Each row is a point on a tangle of strands that fork, close into loops and nearly touch. The rows are in no order.
In the rows, 128 means zero.
Points whose rows are less than 50.3 apart are linked; no others are. Some points are linked to none.
Z79: [175 170  94  93  66 137 160 142 177 124]
Z640: [164 120 122 118  90 144 143 179 116 135]
Z510: [102 120 139 136 176 138  88  96 103 101]
Z343: [ 86  96 116 136 194 106 116  91 102 144]
Z41: [ 81  95 118 146 172  77 154  77 126 163]
Z695: [ 85 139 147 149 127  92 114  97 122 140]
Z601: [ 87  83 181 159 188 129 132 114 112 102]
Z699: [ 86  99 139 147 174 108 119 106  99 145]
Z173: [145 138 145 131 125 156 102 124 119  83]
Z565: [107  94 149 142 179 140 100 133  81 118]
Z552: [ 79 106 115 139 161  78 134  85 119 175]
Z777: [164 133 151 137  81 156 161 138 151 106]
Z622: [ 88 152 138 139 112  88 108 112 115 155]
Z857: [104 170 110 116 117 105  84 112 108 128]
Z606: [181 116  81  84 150 169 183 166 189 174]
Z764: [ 81 126 110 134 153  81 118  95 111 170]
Z533: [138 116 165 152 107 147 134 152 110 118]
Z954: [120 117 156 154 121 124 120 143  98 127]
Z203: [159 132 139 127 121 168 116 139 116  86]
Z577: [ 75  75 164 153 198 106 146  94 121 118]
Z153: [107 155 134 139  89  94 106 136 110 145]
Z44: [ 89 107 174 166 134 105 130 115 114 134]
Z472: [ 76 115 156 161 139  86 127  97 122 150]
Z351: [169 141  67  75 129 138 176 158 217 176]
Z633: [191 153  67  72 110 164 154 146 189 126]
Z364: [174 115 136 134  91 157 155 172 120 130]
Z720: [174 128  66  76 137 155 175 165 203 174]
Z829: [ 94  92 150 147 182 123 110 119  93 128]
Z6: [187 121 108 107 100 163 168 164 156 134]
Z435: [184 143 107 104 100 173 142 139 152 102]
Z671: [106  96 182 162 157 134 130 127 108  97]
Z688: [192 152  87  91 103 170 145 141 167 109]
Z132: [151 113 133 131 111 146 124 178  91 132]
Z805: [128 176 120 113  98 118  90 118 114 106]
Z715: [111 147 147 141 133 129  93  97 121  92]
Z643: [160 173 110 107  64 131 138 132 163 109]
Z157: [141 107 144 138 134 150 114 169  78 126]
Z760: [174 153  68  72 100 132 177 155 197 158]
Z693: [125 148 131 132  92 112 104 147 107 142]
Z956: [165 152 102 106  68 120 135 175 132 142]
Z346: [104 124 128 140 144 115  97 131  90 148]
Z495: [127 108 171 150 148 151 118 135 104  93]
Z558: [184 136  98 104  85 149 167 172 159 147]
Z217: [ 77  79 127 145 189  91 160  73 135 144]
Z21: [175 138 121 116 108 172 124 144 132  92]
Z559: [178 162  80  85  79 131 173 153 192 146]
Z869: [ 85 115 157 155 161 113 112  78 137 111]
Z774: [ 93 126 115 134 149  95  94 110  95 161]
Z561: [119  98 149 141 160 146 103 149  74 122]
Z46: [ 98 158 116 124 140 105  80  99 114 125]
Z266: [139 179 116 112  81 126  99 130 134 105]
Z860: [156 110 157 148 108 160 149 163 114 111]
Z885: [132 152 147 136 122 143  97 106 128  86]
Z382: [ 90 146 121 129 156 108  86  79 120 118]
Z987: [ 94 141 159 155 135 120 106  82 137  96]
Z219: [141 154 121 121  78 116 117 157 117 137]
Z327: [149 181 116 110  68 122 123 136 146 109]
Z278: [145 105 169 144 140 174 129 148 101  84]
Z762: [102 119 146 145 127 115 108 140  94 145]
Z61: [ 73 113 151 153 173  99 126  68 140 116]
Z745: [174 147  91 100  70 131 159 177 151 148]
Z585: [189 110  97  98 126 171 182 167 170 154]
Z542: [ 84 136 120 132 165  95 105  64 127 131]
Z171: [ 77  72 150 151 200  98 154  88 127 138]

A fork is a point with three links, a tip a point with one. Leave the first point through the second and follow the links. Name the first fork or tip that comes.
Z693 / Z153 => Z44
Z21 / Z203 => Z61
Z157 / Z561 => Z343
Z577 / Z601 => Z278
Z203 / Z21 => Z633
Z643 / Z327 => Z542

A piece is all that can be reached along the links. How many separate loops has the piece of each point below (a circle has one, a figure eight two, a Y none), and how many tips (points with one link)?
Z860 => loops 0, tips 2
Z606 => loops 0, tips 2
Z715 => loops 0, tips 2

Name the points in between on the shortest way along the links from the first point to the second, in order.
Z688 / Z987 => Z435 Z21 Z203 Z173 Z885 Z715
Z157 / Z860 => Z132 Z640 Z364
Z745 / Z720 => Z558 Z6 Z585 Z606
Z762 / Z364 => Z954 Z533 Z860
